A landscape with many valleys, sampled at points; each row gives a point and its height.
A ball rolls from a point to the lowest of its 2 nearest points, and stops where none of them is lower. Distance is the straight distance between rows; heights are no part of it.
Tur: [196 132 138 131  90 187 146 129 196 118 123 164 180 106 124 123 112  99
 154 131 129 110  86 175  75  87 160 163 146 100 118 113  71 152 142 195
 144 121 174 101 129  93]  (h 457)
moveb: [138 128 182 121 102  85  91 143 167 142 141 158 103 160 135  94 171 120
 152 134  90 181 132 126 113 141 159 151 110 174 104 128 139 100 186 113
 135 122 137 162 144 130]  (h 222)
purob: [120 109  98 119 149 102 108  73 127 130 166 116 110 153 139 102 112 140
  98 168 163 135 155 117 162 129 115 200 152 100 109 113 142 122 110 125
 101 205 121  52  94  66]  (h 443)
bafet: [142 148 100 190 172 161 155 116 151 146 188 177  91 121 185 106 129 120
 125 149 149 109  73 146 114  85 116 159 141 129 129  88 162 123 109 124
 149 134  79 105 168  36]  (h 456)
Riba: [100 155 133 194 158 146 154 120  90 136 147 135 111  91 132 170 164 126
 122 150 135 122 112 179 194 111 150  50 129 119 134 149 167 140 142  90
 138 148 163 136 167 121]  (h 533)
Vab: [144 137 159 112 134 104 140  82  98 150 134 107 110  97 118 113 101  91
 137 120  95 133  80 135 158 110 129 174 170 145 138 173 156 110 143 145
  71 119 171  50 155 153]  (h 218)
Luf: [102 121  98 178 138 169 131 150 112  83 184 120 104 118 107 127 129 177
 120 113 126 194 184 157 121 174 120 153  99 159  76  86 125 119 137 125
 154 138  53 125 156 101]  (h 586)
kep: [136 168 120  87 125 168 153 144  83 137 121 106 170 127 160 116  89 129
 122 180 111  96 143 148 132 117 121 133  82  74 165 138 107 115  92 152
 178  97 115 126 147 111]  (h 524)
Sodu: [157 140 195 124  73  97  96  80 179 151 120 149 119 137  94 132 152 139
 149 116 117 165 156  70 162 172 163  60 117 152  79 171 168 144 181 121
 125 179 153 110 127 116]  (h 491)
sog: [124 143 123  94 180 141 193 154  70 109 123 118 118  75 110 118 107 113
 148 128 129 102 104 148  96  65 111 167 206 118 158 132 104 131 126 138
 108  51 121 138 132 140]  (h 101)
Minu: [106  96 170 121  94 109 126 119 122 134  82 143  81  82 119 148 176 174
  79  84 128 165 178  98 105 124 100  76 110 151 109 172 177 109 135  82
 129 155 173 165  98 144]  (h 291)
sapad: [160 157 145  70 114  94 149 132 145 161 110 112 176 150 152  74  99  89
 160 170 107  81 135 170 116 107 146 185 102  92 148 155 116 132 141 169
 117 119 168  99 114 134]  (h 349)
tus: [175  86 127 169 108 110 142 127 226 123 133 132 179 139 116 143 139 109
 107 124 178  80  52 146  76  78 133 155 192 150  99 109 103 143 110 115
 123 136 154 117 141 104]  (h 667)
Lovo: [132 143 169 127  82 143 104 120 178 129 139 177 144 150 107 139 137 175
 104  81 115 185 163  94 160 195 168  96  96 112  98 110 142 143 156 108
 152 178 128  86 128 130]  (h 463)
kibi: [132 150 125 127  93 141  93 188 145 121  90 150 146 119  86 181 144 149
  69  73 169 186 147 147 110 163 144 139  87 127 175 122  95 159 178 116
 140 145 156 117 141 155]  (h 300)
vaf: [132 137 146  95 125 110  90  89  65 178 103 112  69  97 142 131 129  72
 113 176 114 158  95 129 173 111 126 157 167 168 191 164 136 111 151 155
  85 131 157  72 109 108]  (h 265)
bifod: [121 102  85 194 149 158 108 132 159  88 129 136 104 122  93 152 120 141
 155 114 161 107 166 110 116 119 153  70 140 160  70 100 108 174 161 172
 122 139 111 188 125 116]  (h 612)
bil: [113  40 142 162  85 104  95 138 162 173 176  85 139 139 114 135 135 108
  88 170 153 105 115 154 176  72 116 146 135 134 115 114 154 138 117  70
 164 132 177 127 192 142]  (h 485)
vot: [ 93 143 140 152 158 126 195  87 102 113 148 153  96  75 105 115 142 166
 103  57 104 145 119 116 162 145 100 106 176 144 100 115 184 130  85 113
  84 183 128  58 116 141]  (h 238)
denos: [168  72 119 160 125 145 165 139 176  92 147 120 191 127 108 143 123 117
 119  98 152 112  52 136  74 101 124 141 180 138  63  86  92 132  78 138
 168  93  98 139 144 122]  (h 652)
vugo: [106  63  69 173  96 112  85 167 175 119 120 123 180 110 128 141 169 120
  92 112 154  80 117 126  95 128 159  78 112 149 115  83  88 146 146 120
 164 152 165 197 127 166]  (h 246)
Rosad: [ 92 105  61 144 145 125 112 147 102 111 124  67 110 162  94 133 142 161
 129 165 173 136 194 145 131 130 114 125 110 139  99 137 120 119 105  87
 121 132  76 191 100 107]  (h 473)
kapu: [134 114 167 124 105 128 107 142 182 113 156 175 117 156 122  84 139 103
 181 114  74 157 130 102 113 136 149 109 122 136  88  73 116 141 175 159
 164  97 125 165 146 145]  (h 271)
vaz: [152 112 180 100 119  99 152 122 138 134 106 138 120 120 123  99 125 108
 152 105  90 125  58 117  99 105  76 130 155 161 108 106 122 150 143 156
 166  64 128 123 221 142]  (h 224)
bel: [102  78  81 127 118 134  52 130 142 137 158 170 132 152 171 120 131 109
  83 131 157 155 152 120 125 150 155 132 123 130 142  62  80 122 149 151
 124 164 127 107  67 148]  (h 553)
bunu: [118  69 118  44  97  95  85 133 121 144  86 119 129 168 124 105  84 124
 108 107 130 116 143 100 118 103  83 194 144 120 175  90  88 134 112 159
 131  92 135 107 102 159]  (h 563)
nud: [106 121 165 107 121 117 103 139 124 146 122 141  89 118 149 114 144 113
 165 142 105 152 122 125  99  77 133 137 124 162 144 143 113  95 172 119
 137  89 158 203 137 142]  (h 170)
roz: [ 90 102 134 146 138 119 143 137 117  99 128  93 121 105  62 157 169  86
 126 132 107 130 127 165 165 134 146  70 160 130  76 109 103 154 167 149
 129 143 174 159 144 143]  (h 348)
vug: [154 128 139 133  92 142  79  96 151 118 123 115 153 176 124 163 107 170
 100 103 162 151 157  77 119 193 151 163 108 114 125 175 155  70  87  94
 111 158  97 123  78 115]  (h 272)
tibu: [120 100 137 120  95 155 106 160 123  88 148 132 134 106 108 172 124 178
  62  87 139 197 165 141 127 167 113 141  80 112 117  96  92 143 156 128
 181 173 162 100 174 114]  (h 288)
Sitog: [132 148 148 162 123 160 120  75 146 130 106 139  67 103 130 145 114 156
 150  85 133 143 131  74  97  88 126 116 170 175 141 188 194  96 119  99
  79 117 138 160  78 111]  (h 266)
maz: [140 144 110 156 157 140 146 171 174  98 144 165 173 163  97 117 109 101
 165  65 126 116  91 133 109 174 162 161 135 115 121  83 108 152 112 156
 106 107  76 126  72 190]  (h 340)
Guta: [144 158 133 183 124 175 114  94 153 123 119 140 109 144 138 169 105 180
 137 100 152 146 144  99 104 154 139 110 109 147 133 185 187  83  92  82
 109 128  91 163  94 106]  (h 215)
gok: [ 87 126 125  86 143 153 145 131  86 123 142 104  86 137  90 116  73 114
 180 102 117 121 170  83 153  85 121 166 185 125 159 143 131 155 101 132
  94  61 100 120  44 164]  (h 413)
komig: [128  99 139  50  96  90 132 155 133 132  67 135 162 140 114 122  93 163
 103  53 159 115 131 112 103 127  75 168 114 103 185 116 109 139 113 123
 139 104 146 100 129 191]  (h 574)
Pab: [115 119 143 110 158 166 177 138 117  92 123 169 119  77 136 116 112 161
 187  96  95 123 146 114  92 118 157  93 141 103  94 123  88 103 143 158
 145 108 136 187 116 179]  (h 269)
vedo: [152 162 165  85 134 101 137 104 108 158  89 128  77 124 183  89 139 146
 151 173  80 131 136  95 104 134  82 137  88 158 126 177 153  77 119 144
 116 118  98 149 156  88]  (h 442)
tid: [147 206  79 134 170 147 142 146 120 103 101 125 129 142 121 113 126  87
 153 159 136  95 144 143 111 130 127 116 134 111 146 116  79 191 139 197
 104 129 125 128  89  71]  (h 468)
Dil: [150 132 112  89 132  94 127 105 150 143 115  67 151 166 117 104  67 115
 171 183 149  62 166 101 128  59 125 173  93  97 123 219 142 130 126 118
  83 130 158 138 122 135]  (h 188)
zat: [ 99  65  77 153 102 119  96 150 140 140 162 138 167 100 205 119 194 124
  95 143 117  91 117 139 115 122 148  67  87 124 118  90 106 116 136 101
 195 167 171 172 142 130]  (h 180)
Sidi: [143 145  87 184 150 146 117 135  98 116 143 156 137 110 175 142 175  95
 101 126 108 131 101 172 121 182 173  96 106 132 116 102  93 127 147 179
 128 148  89 119 130 139]  (h 371)
poz: [136  61 116 168 127  82 129 148 178 114 163 116 160 139 145 141 161 164
 100 134 176 100 112 149  83 123 139 162 139 121  66 121 121  98 107  52
 139 157 123 160 147 119]  (h 528)
rala: [136  93 145 156 104  84  97 124 183 154 163 139 145 166 138 132 143 133
 101 134 160 116 115 132 139 118 137 165 136 132 116 118 157 118 125  76
 135 149 148 118 155 133]  (h 507)
poda: [117 117 117 174 125  83 121 196 157 105 115 123 143 110  93 155 198 131
 105  92 142 128 108 155  81 169 156 101 114 158 104 117 104 129 178 105
 133 142 134 193 148 162]  (h 303)
Guz: [151 102  88 120 150 174 157 122  59 102 124 115 185  70 159 170 109 159
  83 150 141  73 101 148 134 104 132 111 183  62 150 150 119 109  81 124
 141 118 157 100 143 115]  (h 585)
murab: [106 153 150  97 112 135 124 118  97 150 110 161  90 126 156  95 158 107
 149 138  61 140 130 116 167 131 100  43 104 143 145  84 124 165 152 175
 186 106 141 129 173 116]  (h 338)
Gozo: [138 129 195 175 105  89 156 122 165 139 140 116 143 119 110 152 169 149
 138 110 106 119 118 142 169 161 147  78 126 149  71 162 186 105 141  63
 133 152 153 134 196 165]  (h 495)
Naba: [108 103 171 122 115 101 162  93 125 128 116 154 112  93 125 130 153 196
  85  78 109 150 163  97 142 154  82  97 115 133  83 138 179 114  94  90
 109 170 142  94 138 160]  (h 247)
Bekas: [128  99  88 148 148 130  95 133  95 123 131  57  60 140  97 134 122 145
 136 204 158 149 165 137 121 103 118 178 149 170 118 139 125 110 129 113
 110 110  86 183 121  55]  (h 494)
Paful: [128 177 137 143 132 142 145 112  97 123 139 108 137 151 134 150 129 136
 125 137 101 137 135 128 179 200 117  85 117 119 126 123 152 122  76 128
 128 138  67 103 127 112]  (h 328)
zit: [132 178 117 190 144 127 125 143 129 112 107 144 109 121 112 164 191  98
 120 103 119 161 101 165 123 187 162  74 112 159 130 139 121 126 171 133
  96 146 110 153 118 148]  (h 341)
Moga: [130 117 150 109 137 147 166 166  95 115 148 126 105 104 127 116 109 126
 147 100 109 164  84 143  84 101  90 159 152 166 127  89 100 119 122 121
 187  49  85 156 178 125]  (h 270)
nifi: [128 148 152  81 130 121 115 100  97 159 150 150 103 137 197  98 141 118
 125 189 105 187 148 127 156 185 137 147  80 110 141 146 144  68 136 143
 129 167  97  84  78 107]  (h 444)
dusuf: [164 115 128  87  87  79 108 137 176 181  95 120 163 174 142 114  85 126
 112 140 154  78 126 107 115 101  77 169  74 120 149 154 146 138 121 120
 132 114 139  98 174 117]  (h 522)
Komu: [164 177 143 142 138 109 108  95 128 147 109  99 146 154 144 132 102  62
 171 154 110  68  77 107 145 105 128 102 142 145 162 182 165 136 114 148
  84 103 156 111 136 125]  (h 336)
livab: [136 142 131 123 151 110 136 106 150 129 116 117 123 145 125 109 100 134
 185 159 152  78 144 104  94  57 129 143 144 130 122 188 138 122 124 103
 101  94 130 185 127 113]  (h 51)
tafad: [178 143 121  88  89 119 141 137 171 149  86 156 185 137 169  95 113  98
 142 142 135  73 110 176  77 106 158 148 129  88 172 121  77 140 145 188
 126 131 186 109  82 117]  (h 407)
mutaf: [ 82  80  89 101 134 138 106 138  82 123 140  92 116 163  96 124 102 112
 146 122 134  97 152  85 165 101 106 126 194 123 146  87 121 153  84 133
 119  58  95 149  84 146]  (h 431)
sikev: [120 102 164 114 109  82 150 141 130  89 117 122 136 104 104 161 181 158
  75 100 107 139 150 149 140 167 113 107 121 112  82 110 106 132 155 120
 156 196 184 101 185 132]  (h 244)
nufa: [115 142  63 124 196 156 185 167  37  82 110 108 122  70 104 150 139 138
 105 123 140 106 129 140 131 131 112 136 199 104 157 120 101 126  98 146
  88  90 107 125 108 128]  (h 160)
nupi: [142 208 162 123 141 109 172 122 109 140 119 117 141 124 137 145 133 141
 109 141 106 145 108 165 152 191 114 153  81 120 150 169 158 113  99 119
  85 165  98  63 135 139]  (h 368)
feb: [ 83  84  85 152 149 149 121 154  82 146 167 163 143  89 170 141 154 107
  85 118 126 106 110 181 158 107 144  90 154 106 152  81 100 146 125 129
 146 117 158 115 130 163]  (h 604)
pov: [125 108 143 102 105  64 118 140 114 125  90  72 148 118 107 142 189 143
  80 143 126 141 137 140 129 166 119 137 117 125 120 149 111  97 144  97
 137 178 176 139 155 148]  (h 286)
veson: [112 150 146 171 145 138 122 128 104 151 138 150 111 117 141 150 141 104
 141 105 142 148  82 153 140 122 169 128 145 149 171 180 157  97 134  74
  89 102 145 144  93 176]  (h 289)
kuped: [126 160 138  52 124  88 165 126 116 171  79 108 116 128 144  80 107 122
 159 156  80 100 143 107 122 123  69 128  65 129 131 173 135 116 128 137
 108 100 113 115 184 138]  (h 466)
dalon: [145  89  96 180 115 180  91 150 166  86 120 165 128 112  92 175 102 143
 129  90 156 126 128 101 104 122 151 108 121 132  97  79  92 187 163 210
 154 146 142 151 143 136]  (h 626)
Rufin: [130 142 128 152 146 171 145 169 101 130 159 125 104 114 145 139 101 146
 131 137 153 175  96 176 101 124 112 174  96 148 156 143 142  95 119  78
 168  76  67 161 167 119]  (h 299)
Bufef: [123 153 137 107 141 115 112 100 109 167 114 148  33 139 160  92 166 116
 162 183 118 153 165 102 136 117  96  95 115 172 125 147 152 132 149 143
 120 121  96 159 108  58]  (h 412)
makon: [ 91  80 153 147 112 106 129 115 115 100 155 130 119 112 137 151 172 194
  89 107 117 151 164 121 160 156  98  73 111 127  69  97 148 111 121  85
 166 183 155 119 178 112]  (h 192)
Ged: [141 200  82 109 133 151 137 136 120 144 123 112 153 148 149 106 129  87
 137 209 114 100 161 162 135 130 136 116  65  86 149 126  92 164 128 181
 165 135 121 129 119  58]  (h 500)
sez: [ 85  55 118 127  99 116  82 125 106 119 142 130 137 115 167 109 174 129
 120 125  87 133 132 102 140 144 128  31 113 135 107  66 112 115 154 132
 185 155 175 170 136 130]  (h 110)
niv: [140 148 120  84 105 170  96 119 128 113 115 136  88 164 123 126 109 171
 124 134 143 178 202  71 119 164  85 135  89 132 119 107 117 150 122 154
 160 143  67 121 119  46]  (h 359)
bir: [ 76  61  52 105 116 142  81 150  93 121 149  59 130 151  92 125 112 122
 115 178 141 109 186 117 150  97 117 111 143 128 119  90  91 156  99 121
 157 106 111 178  97 125]  (h 449)
bobu: [135 118 171 135 136 148 138 139 103 155 153 124  65 106 178 106 130 156
 138 171 132 178 121 144 129 103 131 168  65 128 167 165 171  59 123  80
 141 111  92 163 153 114]  (h 326)
neb: [ 97 126 124 163 179 109 188 114 108  81 158 139 141  98  88 135 129 137
 121  62 121 119  99 154 156 132 130 130 199 106 109  97 134 149 101 111
  90 146 149  78 114 161]  (h 276)
mam: [162 165 141 101 129 121 132 116 140 142 143  85 150 174 120 110  85 112
 147 202 131 117 161 150 141 115 143 205  79  91 122 176 139 125 122 127
 114 136 118 118 128 100]  (h 281)
mone: [ 81  97  87 166 159 157 146 169 100  99 175 153 113  99 103 129 124 161
 103  75 173 156 157 172 106 131 134 174 131 144 109 102 105 130 127 113
 130 107  84 135 136 165]  (h 575)
bal: [130 150 101 109 159 113 155 115 123 117  91 143 129 139 124 109  99 147
 113 114 163  89 140 123 119  92  74 154 152 105 167 104 124 179 106 150
  99 136 143  84 129  94]  (h 470)
Lesu: [118 154 179 107 121 109 130 133 109 168 138 138 145 148 184 108 141  85
 146 131  70 127  80 131 150 167 126 113 100 139 169 125 158  82 107 136
 142  78  97 119 135 181]  (h 402)
sefa: [102 131  72 123 161 128 142 155  40 108  78  87 147  94 121 161 181 106
 103 137 120 101 106 154 141 155 131  76 155 110 175 139 104 111 106 125
 113  99 112 160 104 153]  (h 203)
Ruro: [161 162 139 182 163 141 157 118 165 143 172 139 138 154 177 118 103 112
 158 158 135 103  67 127 114 124 128 149 137 139 119 128 169  99  89 109
 139 104  56 136 146  71]  (h 478)
lumiz: [113 135  63 199 186 146 145 123  94 115 193 164 110  98 179 115 163 119
  97 151 132 128 137 184 137 141 164 130 132 119  99  93 107 136 146 155
 103 167  98  86 124 111]  (h 399)
rizip: [ 90  70 102 147  88  80  97 145 149 151 159  61 149 184 111  98 168  95
 118 198 125 100 143 149 174 121 127 127 104 125 117  96 157 134 114  72
 166 120 119 158 139 140]  (h 458)
kar: [139 186 185 104 115 115 171 116 179 154 111 151 173 113 149 104 109 169
 164 125  98 101 129 103 130 149 131  78  73 131  97 158 171 135 125  97
 121 141 118 126 191 163]  (h 440)
ruli: [124 134 108 119 157 161 164 178 141 112 125 190 141 113 130 105 117 113
 182  78 120 117 108 121  94 140 148 126 129 111 133  87  78 148 137 184
 140  87  98 162  91 200]  (h 306)
pedav: [123  77 122 149 122 156  74 122 112 102 162  83 112 112 121 156 126 151
 136 160 139 185 182 142 124 137 167 121 111 155  72 150 117  84 170 120
 146 161 135 174 121  98]  (h 346)
guzup: [120  91 115 168 145 157 148 138 130  61 135 115  85 115  70 145 128 181
 153  94 118 157 173 108 113 159 111  98 135 154  42  85 114 140 129 161
 148 137  90 164 149 108]  (h 597)
lovu: [127 120  99 176 155 182 141 119 124 133 212 163  93 104 177 103 141 123
 127 198 114 139 141 168 150  90 144 143 126 101  93  81 129 138 146 159
 153 146 120  97 169  46]  (h 430)
zugan: [114 127 115 104 139 142 131  88 130 133 173 151 101 138 137  85  99 154
 117 110 124 147 142 117 126 107 112 211 153 119 123  87 140 114 126 151
 134 157 107  64 140  80]  (h 414)
goza: [119 115 144  89 131 128 105 128  69 148 147 140 105 125 213  97 137 116
 118 148  88 154 107 132 132 148 121 169 126 112 162 110 123  54 117 147
 146 109 113  95 126 127]  (h 423)
sev: [134 163 160 110 121 111 120 116 136 172  98 143 158 143 154 111 128  60
 156 109  98  91  69 124 145 114 137  84 134 138 193 142 147 136 145 148
 126  88 166 127 127 180]  (h 376)
des: [120 148 135  89 125 134 167 146 144 104  69 174 146 125  98 137  95 182
 103  37 173 142 141 108  72 131  88 173 118 109 182 126 120 139 112 105
 112 122 118 103 103 153]  (h 587)
mevu: [148  98 135  95  82  89 100 127 123 122  79  38 182 133 103 140 130 143
 108 149 139  98 141  95 101 118 118 149 115 121 137 172 114  94 120  92
 150 137 182 167 161 148]  (h 325)
bovug: [144  80 146 152 121 163 162 151 173  85 142 170 158  89 111 150 115 137
 129  83 142 122  77 132  81 100 130  96 150 115  69  82  93 167 139 165
 184 118 153 146 169 131]  (h 639)
vamo: [ 97 148 103  86 174 162 168 140  96  95 161 135 116 120  83  98  76 113
 178  93 122 132 178 116 150 102 150 164 166  91 130 121  89 188 119 156
  95 112 125  96  44 163]  (h 395)
kezi: [156 165 127 114  80 138  80 144 158 150  84 125 172 173  90 175  99 130
  81 103 184 132 139 130 142 132 130 151 102 102 211 134 117 177 148 118
 137 137 164  88 125 131]  (h 245)
Liko: [118 189 172 110 110 176 177 115 128 129 138 171 137 100 112 149 108 177
 110  88 109 183 161 132 173 174 126  98  87 109 127 128 142 165 127 121
 133 167 128  70 131 146]  (h 435)
Fuzo: [148  81 138 148 101 109  75 117 156 127 152 116 175 168 180 115 157 102
 147 143 109 117  82 112 103 154 167 119 147 132 107 122 129  48 111 106
 142 117 116 179 105 161]  (h 523)
Bom: [142 177 123 138 142 126 119 124  91 127 129  87 128 163 115 142 120  68
 160 147 104 107 104  98 172 162 120 103 164 135 161 123 153 148  92 174
 110  87  90 107 117  96]  (h 284)
Dop: [127 147  92  93 144 128 111 131  33 128  88  64 124 112 108 164 144  83
 117 174 123 105 111 106 171 153 118  86 173 126 183 149 127 121  95 156
 109  94  97 142  92 103]  (h 240)
Bibun: [151 125 140  98 124 143 128 115 100 152 107  90 166 135 160 153  58 119
 142 146 141  64  97  93 110  83 100 116 121 115 161 193 159  91  78 116
 151  58 110 147 169 135]  (h 559)
nov: [148 198 125 126 171 141 162 121 160  86 117 156 117 140 107 107  97 138
 173 106 136 120 158 115  96 105 133 148 146 115 117 132 100 188 141 157
  93 143 136 118  99  90]  (h 433)
Ded: [ 76 104  61 135 152 162  95 159 112 132 171 174 120 129 154 110 110 133
  86  94 181 166 182 161 125 125 152 181 102 128 154  80  87 149 144 137
 116 131 103 112  82 166]  (h 565)
Kobu: [120 247 167 128 144 156 191 151 118 131 135 128 146 110 102 146 119 137
 145 133 102 169 139 178 173 179 142 111  73 117 153 153 142 181 116 104
  98 156 119  80 115 158]  (h 403)
kabur: [122 162 164 179 118 121 149  98 116 135 104 115 107 116  90 164 172 140
 133 121 110 141 127 131 177 151 106  31 133 162 111 160 194 145 121  93
 116 144 139 120 153 129]  (h 515)
Nadi: [117 148 115 120 160 136 135 143 149  87 151 147 150 167 100 110  75 112
 171  65 134 129 133 110 131 150 165 165 156  97 138 109 107 165 102 151
  83 136 127  95  21 182]  (h 372)
gula: [101 137 141 161 162 129 172 133 130  88 167 138 106 115  58 139 145 102
 127 106 107 146 125 182 172 142 124 122 172 128  75  76 116 187 149 155
 122 133 144 103 162 124]  (h 315)
Mog: [111 131  97 136 118 108 123 132 148 123 121 106 151 172 109 106 163 112
 125 152 123  92 128 136 134 136 112 102 122 122 116  94 120 156 113 124
 153 108 113 167 138 113]  (h 428)
fite: [160 207 168 123 129 130 179 118 170 102  69 141 146 123  89 135 103 177
 164  94 114 102 136  78 110 148  98  85 116 127 119 152 158 162 110 132
  97 148 116 111 150 136]  (h 394)
Kifa: [154  85 107 109 126 176 107 123  86 124 113  93 160  98 153 164  79 145
 119 167 159  82  96 115 102  66 129 139 178 105 159 160 115  89  92 109
 155  78 142 166 147 115]  (h 573)
kitot: [129 164 115 189 167 155 131 128 131 102 149 128 132 120 105 154 118 100
 167 121 143 114  99 159 124 102 173 118 169 139 130 155 133 136 142 102
  85  97 138 158 110 143]  (h 252)
bik: [154 141 107 144 151  69 147 108 165 135 144 122 158 173 151 109 141 128
 106 168 142  83 131 161 149 140 129 172 114  87 109 114 148 157 105 118
  96 193 127  58 112  78]  (h 481)
Vota: [120 155 115 103 127 138  96 124  81 147 100 108  61 116 104 144 114  98
 100 149 141 170 105 137 126 112 117 213 175 171 205 143 120 100 134 147
  86 105 117 105  93  99]  (h 298)
Lom: [ 94 125 141 141 122 118 106 139 127 153 134 122  73 127  87 157 152  96
 119 120 156 193 135 162 144 115 157 156 141 173 159 161 144 128 167  86
  85 123 145 143  55 164]  (h 316)
Kot: [115 153 172  96 135 139 163 136 144 133  90 199 120 105 149 116 128 142
 171  79 128 135 132 114  82  91 139 111 114 132 156 157 119 119 158 107
 125 100 146 174 113 179]  (h 223)
baz: [162 123 173 128 120  75 156 107 148 152 111 115 135 108 113 120 131  76
 134 116 100 101  56 148 131  99 103 135 158 144 118 149 143 147 162 144
 107 106 191  73 218 157]  (h 153)
tuda: [111 128 139 148 184 110 170 132 107 150 140 114  85 107 174  99 154 149
 160 184 129 120 131 153 134 103 143 120  88 122 140 184 161  61 121  74
 109 120 104 200 120 128]  (h 350)
Nopod: [131  96 118  74  85 108 107  89  94 158  80  48 152 121 118 144  98 117
 122 155 123  88 137  91 153  98 105 100 118 109 141 192 126 113 129 126
 132 132 194 121 167 155]  (h 360)
sanit: [154 147 122 124 141 132 159 125 109 163 127 105 169 116 176 128  92 124
 125 174 153  59  96 142 146  99 122 116  86  76 171 178 152 115  88 111
 150 120 134 118 163 123]  (h 542)
bagu: [145 138 118  76  84 151  65 138 152 136 102 136 147 179 113 147  85 151
  95 117 157 145 168  93 129 154 118 142  87 102 165 106 113 163 127 148
 161 130 120 112 118  92]  (h 308)
Dun: [152 123 144 180 138 116 127 115 173 134 155 147 171 170 186 138 137 140
 147 131 143  97  84 120 108 166 161 101 119 127  97 142 172  63  99  65
 139 130  77 165 131 130]  (h 503)
fet: [111 168 135  96 107 106  93 116 120 179  97 135  89 165 160  82 159  82
 147 185 104 124 134 113 158 119 100  82  77 147 169 115 137 163 164 159
 172 120 118 145 147  71]  (h 375)
kupul: [115 134 160  95 126  94 127 109 153 165 149 181 114 157 170  80 141 152
 125 121 111 161 165 102 158 155 130 153  86 123 117 135 171 106 126 105
 105 158 108  73 101 132]  (h 467)
solu: [118 110 168  81 104 141 116 139 115 121 109 153  97 112 105 114 132 107
 174 119  62 175 130  98 144 121 127 100 122 115 127  84  93 159 179 203
 191 112 164 142 145 153]  (h 307)
razu: [122  84  97 148 118 134 107 158 102  95 147  86 140 149  98 124 162 106
 107 156  95 140 126 151 133 159 109 123 144 130  89  54  84 143 118 161
 156 117  97 138 144 122]  (h 400)
zalid: [135  44 100 157 102 136  44 114 158 131 169 134 157 145 179 137 139 117
  96 143 132 136 122 116 110 142 190 142 150 121 107  94  93  67 132 126
 130 167 154 134  86 152]  (h 540)
bago: [121 149 116 127 118 195  93 102 132 129 170 154  60 132 145 102 100 145
 125 131 128 187 158 100 110 125 117 190 131 152 128  94 131 111 155 161
 154 142  82 110 142  52]  (h 393)
Budo: [142 158 149 126 127  94 133 114 155 116  62 151 121 138  99 138 143 142
 127  74 137 137 134  73 116 149 121  98 129 137 138 163 159 141 115 117
  71 155 144 127  67 154]  (h 342)
zugaf: [143  98 127 117 104 140  76 106 120 115 123  89 113 126 103 170 134 165
 104 135 155 193 168 116  97 152 150 177 125 142 113 177 120  73 131 105
 109 168 125 157  76 111]  (h 313)
logag: [134  95 134  52  87  75  71 112 151 173  84 117 138 172 173  84 107 123
 127 140 117  88 148  70 109 104 107 153 105 133 151 142 122 107 137 137
 124 124 154 135 124 134]  (h 546)
Vavi: [157 170 138  74 123  61 183 166 167 183  84 123 158 131 132  89  96 111
 140 134 136  90 108 146 118 108  83 154  52 115 158 171 147 145 153 107
 111 100 135  83 199 156]  (h 493)
sus: [131 115 169 133 114 114 110  88 143 136  77 151  68  93 103 153 155 127
 122  87 130 174 138  82  96 110 123  88 163 170 127 182 174 113 147 116
  81 148 158 168  40 147]  (h 302)
zerar: [131  82 118 142 107 145  82 137 116 110 123  95 132 135  73 167 137  86
 107 128 121 161 105 130 154 155 147 110 156 128 121  83  82 153 142 172
 147 140 147 122 116 150]  (h 377)
Pulu: [104 127  96 142 143 122  89 113 124 127 126 118  80 129  82 155 125  94
 108 116 165 178 118 125 126 133 150 168 181 176 162 131 108 136 135 128
  66 153 121 115  41 129]  (h 324)
kolo: [141 168 214 119  92 118 156  97 161 153 125 136 134 103 125 128 141 150
 166 132  70 152 140 123 157 160 174  82 100 150  79 184 170 104 167 106
 115 166 165 127 151 161]  (h 472)
zudur: [129  84  73 137 135 186 136 150  93 114 139 148 162  96 133 151 110 137
  93 104 145  96  97 132 131 111 123 103 176  91 143  85  98 147  89 150
 154  99 123 116 127 143]  (h 595)
pefa: [152 118 114 135 160  85 167  82 153 109 145 140 155 148 150  99 112 154
 119 104 126  58 101 122 140 124  89 141 169 110  93  94 148 148  80 138
 104 158 133  56 146  97]  (h 504)
Salo: [143 148  98 176 171 148 160 134 158 111 152 125 141 131 103 128 104 114
 169 163 181  82 112 162  88  52 139 148 159 135 108 150 122 157 123 108
 105 100 129 169 128  92]  (h 181)

Where does a ball stop that starts at each point below?
Lovo | sog
vedo | nud
rala | vot
dalon | sez
Dun | sez
zudur | nov
nifi | sog
Rosad | nud

Call two points neighbours if one is among the 2 nearest of the other. Go from one point of each pair to the other, from neighbour to neighbour, staying as low as possible. Name the highest point that can't be avoided.
nov / nud | pefa
sog / livab | Pulu
sez / vot | Naba
sog / baz | Moga
kezi / sez | kibi
Guta / makon | sus
